The views of a scene show one set of named points, each view turned or mirrored, shifted and resized as a whole, with a little noise and some points left out.

Scene 1
View 1
z_421: 65 48 -39 -77 -13 109 -62 92 -17 -56 -18 -64 58 -58 -43 -5 19 78 -60 -27 -38 53 45 -54 42 -64 84 113 -78 -151 -147 -44 43 31 22 -13 34 25 8 -21 108 33 48 105 63 -78 68 -36 81 21 -80 -65 -17 -87 -34 -105 8 91 75 27 134 -141 87 40 21 -3 -3 75 -32 101 107
z_100: 62 51 -76 -26 16 121 -58 77 -42 -63 11 -31 53 -29 -8 -16 0 62 -30 -6 -18 73 41 -39 62 -28 71 69 -57 -114 -154 -68 14 25 78 -3 17 0 7 0 110 37 52 86 97 -136 78 -33 72 22 -70 -56 12 -91 -4 -115 22 54 42 4 126 -147 75 37 -31 4 -21 61 9 86 75
z_311: 60 34 -36 -31 21 106 -65 96 -40 -51 0 -19 35 -9 -10 -8 5 78 -34 -46 -30 66 76 -36 79 -64 79 70 -70 -130 -169 -28 40 2 52 13 12 -30 6 12 115 48 31 86 87 -103 97 -21 32 31 -87 -69 18 -79 -37 -104 24 92 47 21 107 -116 86 40 -15 -13 -35 108 2 126 93
z_667: 55 34 41 -108 71 50 -70 124 -27 -21 -27 -75 40 11 -76 -37 52 120 -46 -129 -2 84 106 -19 88 -94 81 104 -140 -191 -191 3 141 -33 21 48 20 -40 55 19 85 35 15 79 27 -60 122 -35 -16 21 -91 -110 21 -53 -107 -65 58 187 82 102 155 -62 76 3 23 -63 -36 128 -28 137 156
z_380: 110 21 -61 -202 -67 158 -76 -33 -124 81 58 -99 142 -99 -58 44 106 128 4 0 -25 100 20 37 21 24 212 94 -67 -111 -150 43 -30 44 117 -97 -46 13 38 45 -26 87 89 12 74 -35 9 -87 89 -45 -64 -29 -72 -90 -52 56 -11 75 61 81 111 -117 125 138 -1 -68 12 27 -29 93 88
z_281: 52 2 3 -5 81 63 -32 117 -44 -50 17 0 37 23 -23 -10 -10 77 -10 -93 18 81 112 -8 96 -83 42 58 -95 -140 -173 -35 78 -44 59 87 5 -108 11 41 92 54 24 74 72 -136 127 -21 -33 31 -72 -90 74 -49 -60 -74 67 124 45 70 91 -70 70 -12 -39 -47 -57 119 23 150 123
z_39: 32 -1 -70 142 103 85 -27 142 -26 -122 24 92 -17 33 60 -47 -85 15 -30 -15 25 60 97 -50 129 -82 -30 16 -16 -98 -155 -103 27 -15 87 125 26 -130 -47 28 205 15 17 99 129 -230 135 31 -46 58 -74 -62 116 -62 32 -189 71 44 14 -7 62 -108 34 -42 -74 16 -74 114 98 145 94
z_127: 73 16 -56 -55 9 142 -41 14 -140 19 98 7 85 -21 14 38 47 81 28 9 11 99 69 21 59 -4 120 15 -65 -78 -131 1 -18 10 151 6 -60 -101 3 85 45 94 74 3 116 -142 69 -30 -20 -26 -68 -9 27 -67 -14 -2 35 50 19 56 53 -78 99 79 -67 -51 -23 39 64 120 78
z_816: 23 -57 -3 63 211 90 28 72 -158 -3 118 102 -8 115 41 -7 -19 78 61 -88 109 126 215 47 122 -95 62 -54 -77 -39 -190 12 70 -66 167 209 -75 -300 -5 158 69 131 8 -11 131 -240 169 36 -219 -22 -53 -60 187 -16 -27 28 124 117 -5 147 -21 60 43 -24 -124 -79 -104 110 180 208 104
z_486: 70 13 -16 -90 56 87 -56 51 -92 9 39 -40 57 8 -53 1 64 125 -5 -86 4 98 103 10 61 -60 111 83 -105 -119 -180 28 54 -6 75 33 -28 -78 19 41 42 83 45 43 68 -84 102 -47 -14 -12 -59 -53 30 -68 -57 -9 43 134 54 104 93 -49 86 50 -7 -69 -25 78 12 142 127
z_734: 96 48 -110 -94 -81 190 -59 7 -67 -13 29 -54 120 -90 -10 30 45 75 -13 55 -39 85 -13 -16 44 23 146 80 -36 -109 -119 -41 -65 73 90 -96 -4 68 4 7 53 40 95 74 110 -97 9 -49 137 -10 -64 -40 -63 -106 13 -69 -25 -1 53 -1 124 -170 101 88 -19 -5 11 26 -46 64 76
z_664: 97 14 -84 -64 -29 145 -36 48 -81 -37 59 -25 82 -62 3 2 33 73 -19 30 -5 99 28 -11 54 -1 118 61 -44 -90 -142 -30 -41 32 113 -41 -7 4 -10 39 74 65 76 45 118 -119 60 -39 81 -11 -69 -34 6 -91 -3 -65 12 42 46 15 94 -137 95 75 -34 -12 -20 49 12 94 81
z_715: 34 6 -38 22 76 113 -33 93 -75 -37 54 42 31 31 26 -11 -1 62 3 -19 31 90 105 0 93 -48 59 12 -66 -95 -144 -43 23 -23 100 81 -13 -122 -1 69 114 71 24 59 110 -176 108 1 -56 15 -70 -50 73 -55 -19 -83 57 94 30 58 68 -68 61 -7 -80 -9 -53 96 76 147 104
View 2
z_715: 16 -22 -111 3 -80 -100 -59 -13 8 -74 59 38 68 -1 -110 97 -114 77 46 122 -22 102 -122 67 28 -29 49 -110 84 -56 -49 139 79 -96 11 29 40 -81 -51 -112 10 90 48 -5 16 26 5 161 -1 100 140 12 -191 -20 -86 -73 -78 -133 9 -97 -17 -61 -76 -154 -34 92 -99 -11 -109 20 67
z_39: -4 37 -126 -19 -67 -88 -96 -56 22 -77 -12 1 108 50 -106 197 -131 77 51 143 -90 130 -89 93 -72 -39 64 -138 74 -132 -59 237 77 -157 -81 29 67 -112 -73 -89 64 156 41 -28 131 101 0 228 68 169 195 -12 -217 -80 -40 -62 -47 -153 59 -131 -69 -78 -136 -192 -65 109 -181 -65 -138 18 107
z_100: -48 -36 -120 34 -44 -110 68 41 30 -25 98 33 52 0 -109 66 -25 93 2 84 -100 124 -79 22 55 -22 72 -46 38 -48 -13 62 144 -48 116 49 -30 -78 13 -73 42 31 40 -11 -81 -47 -59 78 -48 28 82 10 -176 30 -88 -112 44 -120 25 -117 23 -60 -89 -125 15 64 -35 -33 -132 48 13
z_281: -1 -41 -95 54 -105 -127 -35 13 52 -72 50 48 76 52 -85 106 -64 66 49 77 -29 128 -100 18 27 -13 81 -82 75 -53 -32 106 82 -115 30 2 -9 -93 -38 -137 15 70 42 6 16 6 -23 187 4 106 94 1 -191 56 -100 -93 -40 -167 0 -158 -15 -46 -95 -120 -40 123 -105 -47 -161 41 64
z_311: -35 -22 -116 52 -58 -115 32 23 33 -44 69 22 58 25 -90 97 -44 87 3 78 -90 142 -102 37 33 -23 60 -68 51 -66 -23 72 131 -85 78 32 -26 -97 19 -114 49 44 32 -2 -33 -12 -40 119 -16 66 90 -6 -189 17 -74 -97 26 -144 10 -139 17 -70 -85 -131 -15 71 -63 -47 -133 38 33
z_816: 112 -81 -138 -31 -134 -111 -212 -68 15 -126 50 94 65 31 -155 53 -206 50 107 145 130 87 -129 71 45 -53 18 -172 148 -35 -116 222 4 -88 -67 -18 67 -58 -197 -163 -61 151 42 16 99 84 84 262 -16 130 157 -31 -152 20 -122 -44 -268 -156 -25 -35 -59 -45 -63 -147 -32 147 -189 0 -91 -3 133
z_734: -61 -20 -114 28 -1 -124 129 84 -2 -6 155 33 41 -39 -86 75 -25 126 -19 120 -118 109 -78 49 67 -7 42 -38 29 -42 -6 35 198 -12 153 93 -17 -70 69 -24 55 13 50 -29 -151 -80 -48 -25 -79 -27 91 41 -176 -40 -96 -111 81 -74 52 -35 52 -78 -68 -143 15 48 43 -13 -43 29 -8
z_380: -8 -96 -115 58 -34 -125 100 68 15 -30 194 72 22 -35 -87 -18 -43 118 15 88 -11 81 -107 10 150 -21 25 -37 49 37 -7 -11 172 29 214 69 -46 -15 21 -90 -27 -19 54 10 -176 -123 -20 -24 -107 -48 44 17 -136 43 -153 -115 7 -97 -13 -14 73 -39 -36 -121 60 62 60 32 -68 20 -4
z_421: -78 -34 -114 61 -56 -116 85 67 59 -38 75 1 72 23 -71 94 -14 88 -6 60 -114 144 -94 21 44 7 84 -42 24 -56 -1 40 146 -68 120 52 -31 -100 43 -91 50 23 33 -3 -77 -31 -45 99 -21 47 64 2 -188 24 -77 -119 85 -142 17 -149 17 -55 -90 -125 6 71 -32 -61 -147 63 16
z_127: 27 -67 -122 12 -60 -104 -24 30 4 -58 142 57 37 -11 -120 40 -114 92 31 135 9 66 -100 69 73 -21 3 -97 85 -18 -59 103 131 -18 94 49 13 -46 -53 -82 -13 56 46 -17 -76 -41 11 74 -61 33 115 13 -162 -2 -127 -79 -64 -96 1 -12 7 -51 -37 -154 19 86 -22 13 -42 8 50
View 3
z_667: 20 -91 12 -1 -211 45 -94 -71 16 102 61 -158 -111 -15 65 166 -142 31 13 100 149 43 -65 164 -56 70 -182 -112 43 20 67 -38 -142 70 -31 -50 41 68 -116 -28 -4 -5 -80 -62 41 90 125 -108 -91 -11 -51 -14 103 -82 38 -56 -72 -58 71 -17 14 145 -112 -109 -175 64 36 99 -66 230 -99
z_486: 85 -67 33 -22 -199 33 -45 -21 19 88 32 -132 -89 -22 16 228 -113 12 11 108 96 39 -46 127 26 40 -171 -118 -1 32 67 -20 -111 99 -36 -83 47 27 -84 -27 2 -60 -82 -20 4 31 81 -68 -38 11 -75 14 88 -57 58 -71 -67 -35 118 9 -8 77 -143 -125 -115 29 -10 69 -39 169 -104
z_380: 66 50 32 -23 -156 13 -74 7 72 77 27 -86 -110 -83 69 268 -88 -13 124 173 -28 2 -135 68 69 128 -149 -82 110 27 20 33 -55 111 12 -110 80 -40 3 -14 -39 -55 -79 -50 43 -17 -63 -16 -45 24 -114 53 -16 -105 76 -107 -132 54 91 80 -5 -24 -148 -201 -88 9 -27 -28 -8 121 -115
z_39: 59 -129 107 100 -175 96 130 3 -39 108 -12 -96 -44 64 -130 72 -80 24 -152 77 164 21 42 125 13 -24 -201 -82 -35 56 -39 -127 -175 92 -41 -55 3 105 -160 35 -16 -132 -152 74 100 6 214 4 26 -106 -35 41 97 3 22 -21 46 -41 131 -33 53 114 -114 74 -99 47 1 169 34 95 -43
z_734: 39 68 86 43 -98 65 2 13 83 109 23 -43 -77 -20 -5 170 -73 4 65 166 -22 -19 -109 79 45 96 -129 -52 140 15 -83 -8 -88 103 20 -93 81 4 -1 48 -35 -93 -79 -16 156 -36 -5 16 -6 -50 -108 49 -38 -52 45 -77 -105 99 66 66 21 6 -132 -59 -93 38 9 12 61 54 -48
z_664: 89 -12 62 10 -147 54 28 18 17 85 19 -97 -53 -7 -39 211 -73 15 -12 133 40 -4 -41 82 76 50 -165 -96 19 50 12 -17 -109 98 -5 -86 51 7 -75 6 -24 -106 -119 11 44 -14 58 -6 2 -28 -87 72 30 -33 51 -69 -41 26 125 34 18 20 -138 -88 -61 11 -38 62 40 84 -76
z_127: 105 -32 34 -8 -169 29 38 45 9 80 7 -99 -44 -25 -17 247 -80 8 -3 136 34 18 -40 84 86 34 -168 -78 -11 58 43 -17 -99 127 -15 -84 47 -6 -79 3 -22 -101 -111 22 5 -36 46 6 17 -7 -90 80 50 -45 69 -86 -35 -3 148 51 -5 10 -172 -121 -38 -3 -58 49 10 107 -91
z_311: 49 -52 52 39 -165 60 -25 -19 21 105 28 -99 -72 4 -31 136 -102 18 -25 94 116 20 -53 143 -8 56 -172 -87 58 33 -1 -54 -139 92 -22 -74 41 65 -97 12 -12 -55 -107 4 98 27 120 -32 -33 -57 -57 14 52 -20 46 -55 -56 -1 80 8 37 103 -110 -44 -135 43 18 98 8 132 -75
z_281: 48 -126 40 15 -190 46 -11 -22 -7 94 22 -129 -80 16 -23 163 -97 23 -65 73 161 50 -11 140 -14 24 -183 -105 -23 44 49 -61 -154 78 -38 -64 27 64 -144 -15 2 -79 -105 13 31 44 159 -54 -43 -32 -37 7 112 -33 44 -43 -30 -59 115 -22 17 135 -134 -56 -131 40 15 123 -34 157 -74
z_421: 9 0 71 46 -137 57 -46 -36 53 124 45 -97 -104 -2 -4 145 -92 4 32 145 83 16 -85 134 -31 105 -162 -67 117 13 -51 -40 -122 87 -18 -66 41 62 -47 24 -13 -51 -77 -24 122 39 114 -41 -51 -55 -56 -16 37 -50 47 -62 -92 19 51 4 25 88 -104 -55 -154 63 39 74 -3 114 -62
z_816: 165 -220 2 -45 -272 8 108 21 -95 35 7 -179 6 28 -81 246 -98 18 -158 58 189 64 79 103 93 -75 -229 -128 -235 110 162 -104 -167 97 -85 -72 -7 19 -239 -77 -3 -144 -165 91 -144 -30 160 -33 20 7 -52 95 208 -3 51 -53 79 -135 235 -1 -17 74 -209 -101 0 -36 -115 173 -45 156 -114
View 4
z_667: 7 90 85 63 47 -65 163 -68 115 16 48 20 -24 47 119 -36 150 85 -107 -23 1 -39 -168 -71 -28 69 11 -139 -102 -145 13 -143 -171 -177 -161 57 109 76 165 36 -204 11 48 -48 120 -21 -20 -145 -5 46 41 144 -57 19 -88 -130 27 15 117 -78 -37 95 -31 71 171 124 -2 69 121 -109 -120
z_715: 4 84 41 25 179 -84 187 -73 59 -8 85 17 -73 83 14 2 134 21 -112 51 -39 106 -127 -93 -117 58 58 -66 -25 -42 98 -80 -207 -125 -113 29 91 5 69 99 -215 -7 79 -12 99 6 7 -22 6 65 -1 40 -99 37 -39 -119 -32 -34 78 -44 -23 22 -46 157 141 82 13 91 13 -39 -123
z_734: -41 -42 -35 -63 77 -72 -4 -73 57 33 68 89 -27 150 -27 20 187 43 -24 89 130 -13 -175 -205 -96 90 110 -192 -40 28 -20 -74 -87 -20 -42 72 54 10 60 15 -145 40 18 20 -41 8 -55 -127 65 119 -25 8 -136 -49 10 -155 40 57 109 -46 -23 103 46 54 47 -6 -14 109 60 -118 -119
z_39: -20 66 -6 40 209 -74 206 -44 87 -32 93 47 -134 24 50 -17 122 -30 -120 60 -40 173 -149 -95 -143 38 29 -66 7 2 167 -51 -265 -145 -121 -34 34 93 45 76 -195 -78 124 -24 109 -18 17 40 27 98 -17 6 -119 31 42 -142 -33 13 45 -97 -31 -82 -7 172 171 93 58 68 -15 -38 -76
z_380: -12 13 46 -47 58 -79 7 -136 30 50 61 64 15 204 -54 60 191 101 -46 64 92 -100 -171 -186 -54 111 123 -184 -87 -53 -66 -115 -64 -33 -57 120 129 -62 124 66 -188 121 -19 23 -52 41 -40 -164 41 79 3 50 -116 -24 -77 -93 59 -24 164 -7 -29 207 5 48 42 -10 -53 128 131 -91 -166
z_100: -25 22 22 -22 85 -67 63 -68 78 23 59 53 -25 111 25 -6 172 64 -47 48 64 -1 -157 -151 -62 74 76 -151 -71 -38 10 -97 -129 -105 -87 68 66 31 97 30 -158 45 37 -5 26 3 -40 -121 37 79 -12 60 -120 -22 -29 -149 44 41 102 -45 -40 86 21 63 109 56 -16 87 64 -98 -121
z_127: -2 62 46 -23 158 -103 108 -113 22 15 92 36 -40 156 -49 45 165 54 -83 83 7 29 -142 -142 -117 71 111 -109 -43 -29 52 -84 -146 -48 -66 74 120 -63 74 117 -197 58 44 14 13 31 11 -47 6 89 -19 30 -135 -2 -68 -90 2 -68 129 -43 -21 97 -29 120 113 2 -9 117 54 -47 -132
z_486: 1 74 85 25 106 -81 132 -99 72 16 68 23 -26 111 34 6 154 91 -98 27 -2 -21 -155 -119 -72 64 69 -120 -60 -88 -1 -119 -164 -130 -124 79 127 -6 129 76 -209 50 57 -22 54 8 -5 -104 -2 42 21 95 -90 30 -87 -97 16 -34 127 -41 -41 121 -22 116 140 78 0 111 87 -73 -145
z_281: -1 95 63 50 137 -73 184 -65 96 -4 58 10 -42 48 64 -27 125 55 -121 20 -42 61 -149 -71 -77 54 27 -80 -59 -98 79 -111 -197 -157 -125 33 107 59 105 83 -209 1 68 -31 114 -17 1 -51 -1 59 5 86 -83 24 -71 -124 -11 -6 98 -79 -44 41 -35 145 167 101 9 72 61 -67 -120
z_816: 36 182 124 85 317 -113 323 -126 -18 -15 89 -41 -107 64 -55 22 100 39 -217 42 -179 152 -94 -44 -150 0 63 10 -39 -90 144 -97 -283 -142 -140 44 177 -75 69 220 -288 25 118 -19 133 47 98 50 -65 20 11 52 -107 81 -161 -23 -99 -181 95 -44 -34 17 -120 225 197 97 36 123 24 34 -114
z_664: -21 5 -2 -37 134 -76 54 -77 56 4 75 52 -32 150 -21 26 154 52 -48 71 51 40 -161 -164 -95 87 92 -147 -43 3 35 -69 -127 -36 -56 46 70 -14 61 58 -178 42 45 17 -1 23 -18 -86 47 105 -24 0 -137 -24 2 -140 16 17 113 -19 -23 81 13 103 94 20 -13 116 43 -69 -114
z_421: -20 15 10 -17 57 -59 66 -53 111 11 42 70 -29 89 73 -19 162 70 -46 32 76 -11 -159 -130 -55 73 52 -172 -69 -40 14 -105 -140 -116 -114 42 40 82 113 12 -165 4 36 -17 35 -37 -52 -117 47 87 5 77 -97 -9 -7 -181 48 56 102 -69 -41 62 35 75 126 72 8 80 71 -112 -114
View 5
z_667: -15 54 -42 20 25 42 -23 -160 100 25 -42 218 -15 132 96 23 -33 62 55 8 51 1 44 -19 -90 -101 48 -55 43 49 37 -14 15 117 97 8 -19 -137 92 -20 -80 43 95 -68 -10 -100 -82 66 -34 2 -92 -4 -52 -42 116 5 -67 -97 12 -26 -53 -25 27 169 -50 104 49 63 -37 47 49
z_380: 55 47 -24 12 -19 89 -54 1 77 -5 -72 112 -84 -2 49 63 -42 79 -1 65 68 39 3 -17 -2 -93 -1 -110 61 21 -92 -32 4 97 42 -85 -40 -126 85 -27 -7 -27 76 -94 -37 -14 -65 218 -31 32 -20 -74 42 -75 63 62 -73 -11 -100 -20 73 49 -80 75 -85 89 45 7 -34 -61 -49
z_421: 51 33 -20 -1 44 57 -28 -75 49 46 -27 179 -40 31 33 7 -76 34 37 32 58 -18 62 -2 -17 -74 55 -66 49 57 28 -24 -29 96 63 -40 -54 -77 103 24 -20 5 28 -93 17 -92 -63 104 -45 -12 -84 20 -92 -94 84 45 -58 -118 22 -36 10 13 -32 176 -99 129 19 48 -3 6 -10
z_281: 23 45 -65 -1 54 2 -3 -125 80 3 -17 164 10 82 63 -5 -63 -22 36 31 11 -35 54 -7 -52 -79 19 -55 3 -24 37 -19 -39 76 95 26 -25 -95 79 -12 -46 23 74 -73 -22 -87 -10 50 -58 1 -103 3 -89 -29 126 -45 -56 -113 33 -5 -102 -34 16 193 -26 122 35 14 -31 86 90
z_816: 52 63 -121 -35 59 -70 29 -132 95 -98 -33 57 46 86 96 -21 -79 -134 30 13 -26 -59 73 -17 -29 -130 -74 -51 -39 -167 2 -34 -43 29 100 81 7 -139 40 -79 2 5 149 -13 -52 -19 98 54 -79 41 -87 -80 -62 52 177 -170 -72 -40 -31 81 -222 -96 68 157 109 122 50 -108 -112 162 221
z_39: 72 9 -68 -36 96 -24 30 -111 11 -16 13 138 20 33 22 -72 -134 -117 62 28 -24 -120 104 21 1 -68 -11 -44 -17 -48 71 -22 -116 46 96 11 -42 -14 86 38 -1 -5 21 -62 9 -96 27 20 -96 -12 -132 48 -169 -72 111 -73 -40 -175 83 4 -130 -19 34 249 -28 182 4 -30 -29 132 117
z_734: 94 8 -23 -6 41 68 -30 15 -1 32 -25 146 -62 -47 4 -16 -118 4 28 62 38 -42 40 -5 40 -56 18 -85 55 43 -10 -25 -79 68 41 -86 -68 -32 109 43 7 -21 -6 -98 5 -53 -64 158 -59 -5 -77 16 -91 -141 62 52 -49 -118 1 -29 39 62 -67 159 -133 151 4 20 13 -15 -56
z_715: 57 42 -69 -29 67 -8 -1 -80 55 -23 -13 112 -1 39 36 -12 -104 -72 31 36 12 -69 59 -18 -3 -88 -21 -51 2 -50 24 -23 -71 47 78 6 -33 -80 69 -4 -1 -15 57 -48 -26 -49 6 76 -69 8 -92 -18 -82 -45 125 -71 -59 -104 8 21 -105 -25 21 176 -20 138 36 -39 -41 87 104
z_486: 21 38 -56 16 28 34 -23 -93 88 0 -53 154 -26 81 59 40 -49 19 27 35 43 -3 28 -12 -37 -99 8 -75 35 -4 -18 -26 -10 90 59 -6 -23 -128 81 -28 -48 2 91 -82 -23 -61 -42 113 -41 19 -68 -29 -24 -44 119 -15 -53 -63 -32 -8 -40 -14 -23 127 -32 109 50 8 -33 29 38
z_127: 57 41 -65 -13 24 27 -21 -15 51 -40 -54 85 -34 13 47 9 -83 -36 20 61 13 -35 45 -16 10 -111 -37 -83 28 -57 -57 -21 -54 59 47 -35 -29 -93 59 -39 12 -33 83 -49 -34 -16 -4 157 -49 37 -59 -55 -26 -51 93 -35 -65 -53 -62 30 -44 7 -38 120 -30 125 43 -49 -40 27 51
z_100: 56 30 -31 7 36 55 -27 -43 48 17 -25 151 -41 20 37 9 -65 19 32 47 32 -15 41 5 -7 -67 14 -81 54 35 -1 -18 -53 89 62 -53 -46 -84 99 6 -11 -11 50 -102 0 -64 -49 123 -51 -1 -70 5 -47 -95 70 24 -63 -102 -8 -29 4 19 -42 140 -95 128 27 17 -15 9 -12
z_664: 84 31 -34 -11 38 55 -21 5 38 -9 -41 113 -53 -14 13 -1 -91 -15 27 63 28 -44 34 -15 32 -73 13 -87 36 2 -25 -30 -57 69 49 -74 -58 -52 93 9 12 -38 42 -84 -20 -39 -15 155 -55 19 -54 -8 -45 -100 80 22 -58 -81 -28 -5 15 35 -49 143 -76 123 26 -21 -20 -3 -15
z_311: 39 36 -33 2 64 44 -10 -86 41 16 -25 174 -32 43 42 3 -70 1 48 35 22 -37 55 -4 -24 -74 15 -57 36 34 24 -30 -52 79 66 -29 -39 -77 94 14 -24 0 57 -77 -11 -88 -44 89 -49 -6 -97 11 -97 -71 95 2 -51 -115 32 -16 -37 7 -8 180 -71 141 25 24 -19 41 32

In a view up to two points have been moved. Name them for each view, in the order of its rows, or write -.
view 1 => z_100
view 2 => z_39
view 3 => z_664
view 4 => -
view 5 => z_734
